Points on a hilly landscape, in no order, each with its height.
A ball rolls from a point to whichever of its 2 nearest points has the largest drop for the distance, and stops where none of them is lower. Distance is the straight distance between rows; heights are no part of it.
zire height 324: [163 102 130 136 127 206  69 125 112 141 130 147  48 143 151 123 139 100
 124 128 126  72 174 106 160 166 113 173 140  94 161 162 174 104 134 146
 168 120 123]
Dile height 348: [ 84 122 106 108 131 177 159 162  98 119 171 184 126 143 103 123 138 126
 160 163  90 125 108 144 162  81 210 129 186 128 149  91 130 156 137 163
 140 159 106]
nizu height 388: [121 128  79 118 167 127  86 133  92 168 134 123  86 148 132 127 111 155
 161  52 133 100 175 120 163 171 133 134 153  75 124 109 155 129 111  68
 136 107  78]
Baref height 383: [165  79 138 150 100 159  66  87 109 193 142 158  59 150 166 140 103 118
 171 142 148  67 195 106 164 175 117 134 130  96 143 135 138 113 116 123
 130 114 147]
Tage height 148: [154  74 135 182 149  98  92 148 137 127 163 114 132 118 128 149 157 101
 103 170 111  89 168 113 124 116 120  89 153 148  52  97 135  81 104  89
 133 109 137]
fub height 564: [ 65 114  89 111 210 100 168 172 140 109  93 140 122 122  95 135 175 111
 106  98  89 136 110 134 105 155 120 130 123  90 122 104 168 186 144 141
 113 108 135]
sesik height 456: [130 115  95 147 155  96 150 177 172  55  83 132 139 106 126 131 140 101
  88 161 111 153 114 138  89 120 143  78 121 180 137 150 154 122 124 171
 135 147 125]
dun height 397: [183 168 141 134 138 125 141 181 172 114 136  99 209 139 153  95 162 114
  87 139 110 170 119 177  85  92 122  84 118 162 102 139 117 115 152 173
 144 147 144]
talas height 371: [138  82 111 123 144 184  59 122 123 164 138 134  85 143  97 127 130  97
 140  91 104  99 157 152 163 156 113 167 144 131  91  95 115 137 140 118
 139  89 153]
Kudor height 150: [119 112 125 148 114 144 127 171 107  79 107 135 101 111 132 136 156 100
  93 135 101  95  94 107 144 136 121 170 122 109 160 138 189 122  90 126
 108 129 110]
lusa height 634: [178 190 170  88 105  81 147  93 113 144 139  74 110 117 113 117 191 149
 121 119  94 169  91 175 148 117 137 141 153 172 122  72  97 131 163 173
 158 135 117]
pume height 462: [114 166 136 125  97 108 117 136  46 130 163 157  86 131 138 138 119 191
 174 101 131  89  94 110 181 144 142 171 140  82 170 102 180 123  68  53
 113 142  62]
loz height 692: [107  95  53 138 127 116 118 160 104 103 149 190 160 141 138 116  74 129
 146 133 170 101 151 117 144 129 153  46 148 114 112 120 121 115  84  73
  88 148 106]
noda height 511: [126 120  61 110 154 126 148 178 135 123 129 133  85  93 124  70 136 108
 138 117 119 166 126 140 127 116 116 117 148 130 154 116 127 148 124 202
 136 117 157]
Zodu height 544: [176 163  89  92 133  95 128 144 110 138 152 123  96 106 124  72 135 143
 136 109 136 165 132 149 139 145 121 111 165 136 156  87 100 108 160 200
 163 118 116]
lomi height 192: [ 89 138 129 121 133 183 105 153 115  78 109 144  90 152 114 118 109 139
 113 117  95 108 104 121 148 127 139 179 112 105 168 170 165 141 113 113
 134 148  86]
vatil height 342: [153 117  92 130 133  50 137  98 101  79 140 199 109 132 117 151  87 158
 105 172 202 116 150  77 124 180 143  73 134 127 154 120 132 132 168 137
 102 157 123]
fama height 295: [139 145 120 147 131 142 107 135 126 191 147  62 147 120 158 123 195 157
 127 123 100 131 155 145 137  67 100 103 120 150  76  85 110 163 143 111
 159 144 131]
kop height 762: [145 160 176 125 133  98 154  88  99 140 178 124 173 162 134 163 124 154
 101 127 144 116 156 121 123 170 123 114 112 101 109 116 125 126 175  68
 128 164 107]
bovu height 284: [121 146  87 118 147 154 134 183 147 120 125 134 155 123 132  76 119 112
 127  46 140 152 107 186 112 124 100 123  90  90 112 122 108 135  95 108
  69 106 145]
zot height 425: [126 141 140 116  63 174 114 111 127 150 124 135  85 123 127  97  71 119
 174  93 142 117 100 124 167 144 101 185 108  98 172 154 105 127  78 125
 110  99 139]
mefa height 291: [ 73 115  72 111 188  86 127 120 137 129 121 130 131 127  86 117  82 128
 165  95 163 150 148 127 126 143 126  88 154 119 101 120  95 142 142 114
 135 105 118]
geg height 203: [ 77  99 112 141 185 187 116 181 104 147 134 152 150 148 139 138 158  98
 120 121 102  86 163 100 134 137 170 161 144  68  96 130 191 134 125 100
 125 135  95]
Tedu height 345: [110 125  46 116 177  93 109 134 102 175 153 118 130 134 120  93 106 154
 163  56 158 116 176 129 133 145 112  78 161  81  78  87 113 130 123  65
 134 108  85]
Moru height 142: [105 106 132 168 179 142 132 162 128 131 123 103 156 112 127 141 198  94
  96 155  81 105 139 103 107 115 140 175 140 112  92 128 175 127 130 133
 146 115 111]
pumo height 499: [129  97 156 171  94 124 101  99 145 150 100 120 163 136 184 153  86 105
 136 180 151 115 177  94  68  96 113  96  96 142 117 195 124  91  90  99
 107 123 166]
kede height 485: [ 89 159 150 103 164 161 145 118 133 204 152  96 173 129 157 127 121 150
 167  85 145 128 147 131 119 124 113 165 108  73 112 136 131 130 138 107
 133 129 101]
Fev height 525: [112 127 168 131 143 130 148 107 152  82  28 103 110 126 156 196 124 146
  76 138 111 120 125  88  78 122  96 129  88 182 172 194 174 177 133 103
 132 164 124]
gor height 671: [107 113 140 147 138  93 118  61 129 134 118 118  80 100 130 152 122 181
 155 173 145 107 154  67 144 104 133 132 145 121 157 132 146 130 158 154
 148 134 108]
pid height 482: [139 122 102 102  82 172 147 144 131 160 174 146  99  97 122  64 100 124
 179 129 145 159  88 146 141  97 126 145 145 117 146 108  87 104  99 183
 114  98 163]
Sokud height 664: [125 126 167 146 151 104 124  59 126  90 128 137 107 130 125 203 124 168
  93 172 135  98 143  70 123 128 155 135 127 142 152 147 151 126 185 125
 144 164 102]
padab height 483: [145 105 117  88 177 139 139 155 151 121  74  97  99 140 124 134 183  86
  63 105  67 156  98 182 124 163 120 146 122 163 133 116 157 179 170 184
 153 115 169]
moro height 657: [126 109 133 132 154  80 141  92 140  51  72 140  77 122 123 181 133 141
  58 152 125 109 123  79 112 159 142 122 136 159 159 160 168 140 168 157
 146 133 112]
bubef height 386: [122 141 108 146 116  40 145 110 146 127 143 105 137  90 115 115 112 147
 160 148 168 143 128 105 137 115 118  69 149 132  88  92  90 106 113 123
 124 109 120]
Nimus height 700: [ 91  84 102 125 100 115 106 127  98  97 138 204 110 161 110 142  52 148
 164 121 160  88 118 112 163 152 169 102 141 106 138 122 137 126  89  51
  80 131 105]
ravu height 665: [145 199 177 102 127 126 128  80 122 161 152  69 161 150  86 130 172 137
 116 107  95 149 114 180 144 109 145 154 145 163  92  78  90 127 185 124
 182 157  87]
kel height 514: [177 135 154 143 116  55 135  84 143 101 103 128 153 146 131 158  79 119
  69 111 175 137 155 101  81 188 100  75  92 124 110 165 109  98 149  83
 117 126 147]
naf height 490: [148 105 156 129 122 101 132  90 131 124 114 163 141 148 141 175  91  86
  92 158 163 109 156  98  89 189 116 126 114 117 112 145 138 104 138 115
  89 117 169]
zak height 395: [120 129  82  94 130 129 139 185 104  98 160 152 129 143 107 109 146 115
 140 167  89 148  99 185 153 100 182  78 148 176 151  79 129 160 142 172
 134 169 123]
kidak height 140: [113 109 123 149 147 123  99 131 153 163 155 116 134  96 112 101 133 103
 177 151 143 121 172 112 129 136 149 141 156 108  78 129  97  77 111 152
 143  75 125]
dor height 498: [141 123 132  91 185 170 134 171 170 115  98 116 143 145 108 125 165  46
  72  90  81 140 117 183 100 162 107 172 134 125  95 125 133 124 167 167
 128  69 187]
remiz height 685: [ 96  90  83 165 141 112 130 173 116  99 149 166 167 127 146 150 134 118
 136 161 136  83 139  99 119 110 139  77 115 110 101 120 171 128  84  71
  89 149 106]
Tadu height 321: [175 144 202 140  67 124 121  85 138 173 119  74  95  81 145 131 152 121
 159 153 119 126  89 107 138 121 113 199 124 139 126 118 114  85  98 147
 125  91 146]
Tor height 268: [116 102 110 148 111 108 144 166 157 110 108 121 108  75  79  92 139  86
 158 158 104 146  91 122 135  94 157 146 160 154  77 109  93  98  79 176
 120  67 168]
gode height 435: [124  65  93 125 135 219 104 149 132 109 119 191 138 145 124 114  74  77
 127 127 150 122 159 130 111 139 143 107 137 124 131 182 116 120 133 145
 133 131 155]
burot height 311: [124 133 130 131 107 191 127 124 105 133 191 164 130 125 124 110 134 131
 185 164 120 115 127 114 158  79 221 164 194 122 147 126 121  86 129 180
 161 147  81]
Narik height 705: [147 130 109 146 161 125 102  98 114 176 177 111 133 117 138 107 126 161
 158 131 162 121 203 113 133 114 125  83 161 132  95 127 101 114 169 152
 179 142  90]
mide height 400: [115 126 163 136  78 195  96  87 109 116 145 139 115 136  99 156 115 144
 158 161 107 104 118 128 165  77 158 164 139 166 148 120 110 145 124 105
 148 170  96]
bav height 367: [131 129 101 153 166 103 156 173 145 161 142  84 141  97 137 114 204 132
 139 143  98 155 123 152 119  77 129  88 139 164  87  98 124 172 147 161
 163 143 146]
vipa height 377: [108 144 107  89 183 108 158 158 117  90 130 152 139 152  98 114 133 112
 100 110 152 144 127 133 120 180 159 150 163  86 152 125 144 107 179 192
 136 116 110]
pabog height 690: [168 101 116 170 149 102  84  99 145 146 147 103 109  98 144 110 120 155
 141 178 175 140 184  96 110 108 141  90 160 159 109 152 102  69 159 188
 200 119 113]
veset height 285: [132 108 168  97 126 195 111 102 116 188 141 147 126 154 137 167 110  96
 142 104 113  84 150 128 156 170 100 175 131  99 104 105 146 141 148  90
 106  99 170]
tubuz height 532: [119 135 133 120 133  57 160  75 133 125 119 118 151 148 116 145  49 180
 116  80 183 135 142 107 106 195  74  73  77 102 133 150 101 149 147  65
 107 130 133]
zim height 513: [173 148 141 133 120  88 145 125 179 103  44  92 146 120 179 132 124 152
  88 100 136 190 115 126  54  99  85  55  89 179 139 190 130 151 135 135
 123 155 137]
sav height 587: [165 192 136  71 134  96 147 150 105 145 168 117 130 131 109  90 166 116
 130  87 129 165 106 194 149 159 113 130 150 129 124  55  95 117 155 166
 129 103 131]
zop height 423: [110 134 143 111 108 199 134 119 140 100 131 138 149 151 131 138 122 131
 129 168  99 135 119 147 125  69 150 129 111 177 167 162 112 167 141 163
 153 187 122]
vela height 515: [109 155 162 139 173 180 143 133 153 176 139  90 210 138 142 111 156 111
 143 129 124 150 139 152 102 105 141 178 129  97 101 150 116 129 161 146
 147 115 112]
Rila height 447: [144 125  44 138 167 190 117 190 113 171 136 145 111 120 170  78 162 136
 131  81 123 127 158 135 117 134  97 121 103  80 153 135 169 168 133 139
 123 145 132]
kom height 271: [119  95 137 118 134 174 153 140 155 185 108 138 166 124 194 142 132 101
 121 144 136 130 155 124  76  99  78 117  93 116  99 151 140 172 131 126
  95 124 210]
Fik height 187: [127 110 119 159  97 147  78 129 101 146 135 110  51 115 147 133 140 157
 154 141 100  86 129  94 179  97 115 170 120 124 167 103 172 141  87  82
 138 138  98]
Vare height 437: [118 143  93 118 154  92 141 180 106 137 167 104 117 122  88 106 201 129
 157 147  59 150 114 181 145  73 178  93 163 164 113  45 123 177 125 157
 153 145 115]
domi height 194: [142 152 113 141 116 132 115 189  86 103 140 152 122 131 144 105 127 119
  95  94 131 109 109 118 146 173 132 159 108  75 164 138 176  78  76 105
  88 128  93]
meza height 385: [163 102  93 110 142 184 107 143 118 180 134 139 121 138 160  92 133 115
 129  98 137 125 161 163 132 135  77  93 123 123 131 120 122 168 148 150
 145 135 171]
vem height 516: [117  96 138 155 125 129 139  89 158 117  64 106 139 112 173 178 113 126
  98 166 124 130 157  95  60  77 107  94  97 190 135 184 146 158 108 105
 117 152 161]
Vozo height 619: [ 66 169 102  88 181 104 142 125 102 148 123 117 117 140  88 125 160 150
 163 103 103 164 120 151 139 106 167 136 150 118 150  79 122 173 168 135
 147 152  77]
sela height 453: [121 135 144 101 137 158 124  97 156 115  96 112 154 148 113 131 111 125
 107 111 109 154 124 163 113 120 112 130 122 170 133 161  99 161 163 145
 153 140 154]
Pulel height 591: [ 54 147  87  88 193  59 165 151 135 158 104  98 108 120  69 129 175 127
 153 105  69 161  93 162 139 125 146 124 138 117 116  75 127 194 146 127
 114 116 131]
rilol height 115: [ 91 164 108 135 121 167 143 164 127 100 124 122 166 146 137 102 112 170
 134 106 121 160  98 138 126  80 138 124  80 130 164 170 136 155  80  86
 109 169  81]
Mab height 717: [ 52 172 143  91 123  74 154 108 117 109 126 106 126 158  88 154 109 196
 144  88 113 140  79 157 163 128 122 112  87 142 168  92 118 184 109  53
 100 147  90]
ketuz height 454: [146 144 135 135  77 128 143 143 108 160 165 141 165 123 192 130 128 127
 136 131 147  98 125 119 133 134  94 116  85  89 134 129 165 116  71  82
  79 141 135]
tik height 481: [116 122  66 161 158 161 134 192 137 154 118 116 120 101 134  75 197 127
 121 112  97 144 123 125 109  93 128 162 118 104 155 123 153 174 118 159
 135 128 137]
Roli height 418: [104 163 113  87 198  73 145 135 141  96 100 111 122 139  72 112 123 119
 101  46 118 160 122 148 115 201 127 146 137  76 127 125 129 111 167 139
 119  87 109]
tafu height 471: [167 134 165 156  83 119 106  79 149 180 152 114 177 144 174 132  93 115
 158 149 171 133 168 125 105 121 117 103 109 117  89 176  79  73 125 133
 120 112 151]
fuvo height 170: [198 148 100 118 128  71 122 144 107 120 166 120 125 118 139 119 175 165
  85 150 130 132 149 154 131 114 115  48 161 180 110  80 120 124 176 167
 164 168 126]
gifig height 139: [ 94 134 148 135 102  80 134 118 130 104 129 134 145 113  75 131  99 106
 149 118 136 124  86 112 159 144 128 167 130 108  96 109  98  84  81 105
  82  77 133]
poko height 234: [132 111 128 168 110 136 101 109 102 204 177 104 108 103 163 133 169 156
 179 153 111  85 173 101 164  90 141 146 132 105 122  92 163 113  91  97
 148 141  88]
pap height 378: [131 111 177 157  83 163  97  92 126  98 102 130  70 138  95 158 146 109
 126 172  90 101  90 116 160 117 148 180 135 165 142 141 131 117 128 117
 158 124 112]
kanuv height 508: [137 163 126  83  87 141 150 126 138 116 157 163 144 133  99  65  80 128
 179 108 153 183  90 156 145 117 150 146 151 127 162 131  47 114 133 199
 121 117 142]
pip height 468: [189 105 147 136 103 136 133 119 132 104 105 165 123 130 167 152 128  95
  68 184 144 111 150  97  76 154 129 140 134 146 152 167 158  94 148 168
 127 119 168]
Gep height 649: [ 95 113 106 124 173  86 126  91 127  81  63 115  36 125 101 150 128 166
  92 108 115 133 129  90 146 167 105 110 135 132 170 132 155 170 174 148
 168 138 102]
meveb height 497: [196 154 156 146  71  85 153 128 156 102  92 125 155 103 197 140 125 139
  87 157 156 145 102  99  59 101  94  62  89 175 152 173 136 113 112 134
 104 163 143]
poz height 739: [128 130 166  95  97 118 134  66  87 156 159 156 121 144 130 157  92 164
 174 138 164 104 116 119 164 149 132 136 133 114 144  93 112 168 145  75
 103 132 115]
paro height 678: [137 136 109 154 124  92  94  75 137 127 128 100  67  80 114 118 105 166
 174 156 171 134 158  94 137 117 157 129 171 152 152 137  88  92 141 174
 167 109  76]
ren height 436: [103 112 123 165 144  87 120 131 161  80  89 119 158 129 109 157 128 111
  90 128 117 146 129 119  91 137 116  82 112 161  86 141 125 117 119  95
 116 122 140]
sume height 308: [161  98 155 133  97 141 139 155 132 112 146 141 114  94 103 125 147 106
 134 186 104 127  97 138 140 100 170 145 176 176 107 101 103  83 118 193
 152  97 175]
nimod height 600: [147 168 200 115  95 100 153  82 128 128 104 114 117 133 157 169 100 160
 106 120 158 118 117 101 122 166  74 135  80 127 161 157 138 135 121  80
 105 139 156]
pes height 214: [ 84 107 176 115 126 184 141  96 141 183 119 112 144 126 150 172 134 125
 137 120 107 113 142 131 123 113  92 161 101 127 108 129 132 187 147  93
 108 132 182]
mafov height 372: [105 132 143 163 127  44 141  84 111 113 148 168 140 139 136 174  76 177
 131 154 176  93 146  66 141 177 163 120 112  81 149 168 159  97 112  77
 100 149  81]
sur height 237: [127 137 118 110 155 191 105 132  91 111 123 159 117 179 126 132  88 135
 132 102 146 112 148 110 158 164 169 158 133  92 180 179 163 135 138 106
 149 162  79]
bura height 289: [200 127  83 109 130 155 109 181 103 129 167 156 122 135 147  85 154 116
  82 133 144 129 153 165 126 123 102  73 137 155 134 113 124 131 152 183
 149 162 151]
Gise height 366: [113 119 104 141 106  40 159 114 125 133 150 142 100  59 116 113 106 161
 199 164 177 139 112  68 154 130 133 116 156  97 119  76  95 106 101 161
 104  94 137]
Nad height 272: [167 148 119 163 117 119 107 152 138  79 146 113 162 114 130  84 132 143
 116 159 142 155 129 127 106  76 165 121 157 156 155 154 102  58 130 191
 179 142  93]
Vigan height 307: [125 100 131 118 134 159 174 125 178 157 108 145 167  98 191 148 112 111
 142 175 156 146 151 103  62  81 108  82 118 155 128 172 120 170 151 181
 132 131 207]
Sir height 353: [138 146  75 104 111 120 130 172 138  77 125 160 134 133 122  79  83 124
 113  82 164 168 101 160 114 156  93  71  94 121 165 131 100 136  97 132
  75 130 155]
Kud height 173: [106 112 125 171 112 182 102 143 136 145 107  99 143 136 152 120 119 136
 136 113 106 123 117 134 106  77 112 150  61 124 135 179 142 156  57  53
 105 150 124]
lanop height 444: [123  56  77 146 166 214  64 149 155 142 112 134  98 135 118  89 116  96
 130 118 134 120 169 139 119 124 133 132 139 136  94 157 113 124 148 154
 154  92 150]
pifi height 235: [127 170 157 128 108 141 153 141 142 149 130  72 167 108 144  96 164 136
 141 101 111 161  72 147 117  83 103 174  92 129 136 119 118 145  94 130
 120 125 139]
Zus height 143: [107 101 137 138 133 198 124 165 122 175 130 155 153 142 183 137 133  92
 147 136 113  92 147 101 131 139 150 180 105  64 136 179 182 100  77 116
 105 126 123]
danu height 259: [158 136 113 123  92 186  88 136  90  82 127 151  26 141 109  98 137 106
 104 116  98  86 103 123 169 154 128 193 156 109 195 139 161 106 129 163
 170 134 109]
suve height 287: [145 171 155  97 155 147 139  96  89 155 147 155 132 177 122 135  81 156
 152  79 172 123 160 123 156 199 169 169 161  72 163 155 138 114 171  99
 139 150  67]
romo height 708: [ 66 118 104  99 138  94 135 132 105  96 130 157 146 151  95 141  83 154
 148  89 130 125  97 132 147 156 131 117 109  94 133 100 124 154  99  50
  79 125 109]
mupu height 429: [195 120 163 153  70 113  95  46 125 202 139 128  95 131 159 144  99 136
 176 150 181 102 179 110 155 159 114 134 120 107 124 143  96  91 133 133
 144 115 155]
Katos height 750: [163 143 182 124  99 125 138  49 109 151 159 155 153 175 111 167  90 143
 143 148 192 114 149 124 144 147 141 130 127 129 115 143  86 136 185  99
 127 152 132]
Poseg height 604: [106 151 161 106 143  83 159  80 150 151 129  83 156 122  92 166 113 132
 118  77 116 138 115 149 118 176  87 109 111 112  87  96  87 153 161  64
 115 100 159]
Zoru height 300: [ 98 120 117 180 112 109 144 167 171 122 107  79 134  68 107  91 163 108
 158 143 104 171  83 106 121  54 161 163 128 140 111 142 118  94  65 156
 141 104 118]
sovus height 223: [114 129 118 193 138 135 102 132 141 169 122  65 149 112 158 114 151 155
 143 125 129 125 154 118 111  75  97 128  83 132 105 150 128 144 100  87
 139 140 110]
bil height 264: [217 130 121 140 107  72 123 139 124  71 148 140 135 152 141 136 133 152
  45 154 150 137 131 151 106 154 130  31 127 202 110 108 115 110 164 129
 139 168 128]
muf height 316: [191 119  97 153 135  58 135 134 139  63 140 178 152 122 127 133 104 142
  85 165 197 123 158 117  95 152 154  53 150 155 128 149 116  88 164 155
 133 152 113]
Dusu height 625: [ 89  94 143 122 146 121 117  95 142 119 123 115 145 151  82 178 110 106
 105  95  91 108 129 159 132 141 107 115 125 126  57  87  98 150 134  48
 109 101 149]
pov height 434: [123 167 171 123 101 101 169 144 120 107 139 129 193 130 158 152 149 144
  92 136 129 129  90 127 109 124 110 127  90 111 139 124 172 133  93  86
  78 147 119]
sabi height 132: [109  68 104 169 114 181  87 151 115 138 109 140  69 126 139 135 168 120
 116 150  70  84 136 115 143  94 107 141 106 144 150 112 183 187 100  94
 141 144 127]
sanem height 233: [128 169 102 138 125 123 144 167 108  79 159 131 162 131 121  73 149 124
 114 131 129 157 113 134 126  92 170 125 154 125 171 128 138  77  88 147
 124 162  57]
buz height 478: [190 143 140 148  49  92 136 126 115 128 143 130 148 130 194 123 107 140
  94 136 186 120 122 118 102 136  77  68  76 138 131 140 126 103  94  93
  87 146 150]
zafem height 644: [104 180 161  84 165 111 167 100 131 145 147  83 176 145 118 132 148 158
 134  98 118 167 119 172 135 122 124 121 115 129 122  96 101 163 178 122
 142 150 105]
Dov height 422: [150 124 125 140 136 115 103 129  89 183 157 128 115 151 180 146 127 158
 143 104 127  88 176 106 157 177 118 130 118  72 144 145 188 107 109  67
 123 144  96]
bet height 281: [135 155 162 135 101 133 136 109 147 173 143  75 145  89 153 106 160 150
 161 145 134 162 120 124 136  78 119 157 125 134 128 119  96 110 135 180
 148 112 131]
Gudof height 428: [128 119 136 111 140 147 132 126 166  97  40 103  67 122 122 132 130  98
  88  90  92 134  89 139 114 157 101 167 126 140 145 165 143 159 132 157
 133  93 166]
kes height 330: [102 106 155 122 100 147 167  83 144 166 135 150 133  95 168 143 109 130
 181 188 161 135 134  97 123  89 121 131 116 124 141 142 118 154 134 191
 119 110 186]
Migut height 582: [140 144 185  94  96 123 153  92 124 145 111 110 137 126 126 155 114 129
 103  96 128 145  89 156 121 163  77 134  99 125 120 110 111 138 136 103
  83 101 174]
nilu height 384: [110 113 110  87 101 184 107 119 134 107  87 147  57 144  95 103  93  97
 129  94 101 134  94 144 152 151 100 180 121 124 159 144 113 153 128 164
 126  96 153]
ropot height 455: [154 172 165 137 127 156  95 103 112 190 151  99 137 150 154 125 125 150
 162 102 137 116 148 119 163 144 119 179 106  91 144 166 135  91 116  89
 149 139  82]
vope height 166: [129 110 156 130  99 142 120 137 162 142  92  94 127 100 125 126 141  64
 133 115  99 134  92 140 108 111 104 173 118 119  77 133 121  99  73 118
  77  64 189]
tebi height 200: [ 92 114 109 120 145 124 127 167 146 110 105 136 141 115  88 116 125  78
 133 100 121 137  94 149 133 135 124 153 132 106  82 111 120 121  94 109
  70  80 167]
far height 401: [150 122  77 106 116 174 105 142 112 111 130 182 149 173 148 105  61 122
 123  99 177 130 149 134 129 159 111  93 111 112 158 170 120 141 118 124
 106 153 130]
tomu height 411: [113 150 139 122 136  54 168 125 135  96 127 110 168 114 121 142 139 147
 107 146 146 152 104 117 109 126 112  76 123 146 110  96 126 135 134 115
 108 143 126]
nez height 232: [ 88 100  93 110 129  87 125 120 141 109 112 151  92 115  51 121  83 118
 176 125 140 141 131 147 166 144 146 106 170 153  93  76  69 136 132 145
 132  85 149]
muza height 440: [231 126 173 146  79 143 102 109 111 116 146 134 124 139 160 154 172 114
  63 173 131 100 143 127 112 154 127 141 140 163 136 133 143  71 147 138
 144 134 163]
Vuf height 334: [116 172 126  92 165 110 146  92  97 100 113 163 104 182  84 124  93 161
 109  93 178 132 140 120 147 203 150 160 152  96 186 148 130 137 192 159
 139 140  85]
dupo height 451: [131 135 111 128  70 217 120 138 128 187 165 135 104 112 157  76 118 113
 183 106 129 124 107 117 157 108 132 196 121  75 156 154 129 109  79 173
 118 116 127]
faf height 174: [114 169 155 123  84 145 124 145 142  98 116 101 163 136 130  77 112 141
 121  75 120 173  73 166 111 101  97 158  71 130 156 158 123 114  71  92
  89 139 109]
nid height 326: [153 142 132  86  91 189 111 113 118  71  83 128  37 156 100 111 122 123
  93 113  89 120  80 149 163 148 107 183 122 154 220 151 139 158 138 179
 172 127 154]
toliv height 354: [181 142 149 146 107  86 165 178 169 104 103  92 164  96 146 108 160 118
 112 150 102 182  80 162  80  63 144  68 147 205  89 144 111 102 121 176
 163 135 146]
pilus height 314: [189 141 160 157 117  68 132 137 156  88 135  96 157  88 104 106 138 141
 104 157 136 179 118 152 110  89 164  76 182 206  93 133  83  57 147 183
 174 134 136]
Vevi height 352: [162 112 184 158  65 118 115  92 133 107  96 105  56  77 134 158 177 113
 105 172  93 105  83  82 147 122 127 199 145 156 133 132 152  80  91 154
 115 104 141]
tivun height 24: [121 108 143 176 116 151  84 141 151 178 139 104 110 130 148 112 159  83
 157 160 104  92 164 106 135 147 168 179 127  89  90 149 145  46  79 145
 135  80 112]
livo height 351: [158 107 160 119 113 163 115 159 127  89 158 170 175 140 100 124 118  90
  94 170 128 126 134 172 116 115 175 109 164 167  99 126  81  84 143 169
 144 124 161]
ronub height 651: [103 108 120  99 147 137 133 153 128 138 150 153 181 159 119 144 121 109
 127  94 135 109 120 163 131 128 105  80 116 132  49  75 119 167 133  63
  87 138 165]
mugi height 637: [ 65 137  74 113 190  89 137 107 130 104  84 114  66 119  84 116 133 148
 148 130 105 162 133 123 127 123 161 134 164 132 175 130 137 158 176 179
 183 124  85]
bot height 244: [146  99 128 157 157 123  93 125 147 172 147  88 159 120 106 127 136  92
 140 120 127 115 175 146 121 131 123 115 149 131  29 115  92  86 129  98
 149  82 153]
lal height 48: [121  69 138 169 132 149  83 118 119 138 128 122 113 134 126 174 167 114
 118 173  87  77 161 109 146  95 128 124 134 154  89  95 158 135 126  86
 142 143 129]
regif height 526: [137 110 132 107 161 128 147 127 143 146  99 105 119 110 144 153 169 115
  84 128 101 131 138 127 116 149  87 110 112 153 125  97 166 164 168 144
 136 127 163]
vive height 472: [119  94  75 149 115 155 131 176 146  48  98 187 118 123 130 125  97  77
  79 174 128 120 136 106  80 123 141  95 114 166 177 171 153 128  99 138
 116 155 135]
Nenom height 360: [116 121 113 132 145  64 148 107  95  83 145 191 157 160 133 177  85 171
  95 144 175  87 155  96 121 177 146  56 116 113 140 114 157 135 145  60
  97 175  85]
Fel height 83: [110 102 153 167 133 125 130 158 153 113  90 104 133  99 126 168 177  60
 103 175  86 116 116 103 100 117 138 164 129 123  59 143 159  86  85 130
 110  78 174]
zema height 674: [117 101  95 147 146 141 139 178 120 140 158 161 178 140 138 142 160 112
 108 162 131 109 142 137 116  95 119  56 112 154  64  85 149 164 104  78
 108 149 149]
buv height 396: [202 135 184 123  99 145 111 108 125  89 140 145 159 167 103 149 129 112
  71 164 145 125 147 157 110 150 152 146 145 177 132 147  85  97 181 159
 166 140 150]
meli height 448: [111 146 148 119  79 118 111 121 106 163 143 127  88 120 144 133  99 147
 180  94 123  92  99 116 184 152 108 190 104  77 151 136 154 106  62  70
 101  99 111]
zaba height 349: [ 99  95 138 139 116  88 156 101 157 140 123 143 115  71 134 141 118 125
 189 203 162 131 130  63 124 115 145 131 144 107 117 128 101  96 115 190
 113  85 162]
Tosuv height 181: [ 61 121  96 124 122 106 127 120 131  99 109 144  79  94  77 117  74 128
 179 111 154 148  97 100 154 138 137 169 166 108 121 129  85 117 108 147
 115  75 119]
redor height 560: [ 99 144 193  95  95 142 163  87 139 141 137 127 191 141 101 148 109 119
 158 126 132 145  96 151 136 119 135 162 125 136 110 113  75 145 138 119
 114 110 164]
tosel height 446: [157 140 133 112 152 179 161 199 156 119 136 122 191 141 124  96 170  81
  83 120  90 161 109 189  88 115 129 145 130 142 112 135 128 109 135 180
 136 113 166]
Kubo height 549: [ 92 136 144 131 176 215 129 135 140 157 116  99 149 149  91 123 167 112
 122  94  65 133 124 171 132 116 159 226 132 121 110 136 111 150 168 141
 157 114 109]
dop height 276: [115 143 117 135 133 150 117 117  85 160 178 131 134 118 140 117 137 147
 196 135 140 105 152 107 159  96 179 142 172 101 119  98 116 109 117 100
 155 150  56]
rotot height 718: [ 85 133 106 148 167  99 121  93 123 172 148 113 155 131 155 130  92 174
 180 112 174 126 183  89 129 112 125  80 129  97 111 158 130 128 136  83
 151 154  82]
nebe height 536: [109 171 165  52  91 145 171  96 128 121 138 159 147 147  96 119  96 123
 155 121 140 174  74 176 145 154 144 160 141 134 164 106  81 151 152 177
  94 125 153]
Nuz height 179: [102 175 128 122 137 138 138 164 104  81 143 118 167 168 113 100 162 154
 116 114  85 149  97 171 136  84 158 136 118 138 161 121 139 132 116 109
 127 182  50]
moku height 531: [132 127 118 144 166 115 139 136 169 108  54  61 125 113 152 126 146 153
  87  69  97 172 109 142  83 122  82 100  73 165 149 162 152 177 128 115
 130 155 135]
fozel height 728: [ 93 140 168  75 102  93 155  98  87 118 137 168 109 161 105 177 103 190
 136 123 124 117  93 147 159 148 113 118 103 133 173  79 145 211 145  74
  88 150 117]
figu height 546: [ 95 111 116 106 164  97 157 145 120  97 108 148  98 127 130 171 172 123
  82 137  88  91 128 114 128 154 106 132 129 124 156  87 199 189 165 138
 131 139 129]

Where does a ball stop that starts at each point below?
vela => gifig
zop => rilol
tubuz => Tor
Mab => Migut
meveb => pes
Narik => padab
dor => rilol
ravu => fuvo
sesik => pes

Call two points neighbours if one is among the 2 nearest of the other. Go from one point of each pair to the other, from neighbour to neighbour, staying as low as possible. Name the highest point that can't be avoided.
gifig / zot => pume
pes / Fel => lanop
fuvo / rilol => ravu
Fel / rilol => Vare
Fel / gifig => tebi
tivun / Fel => geg
lal / gifig => bot
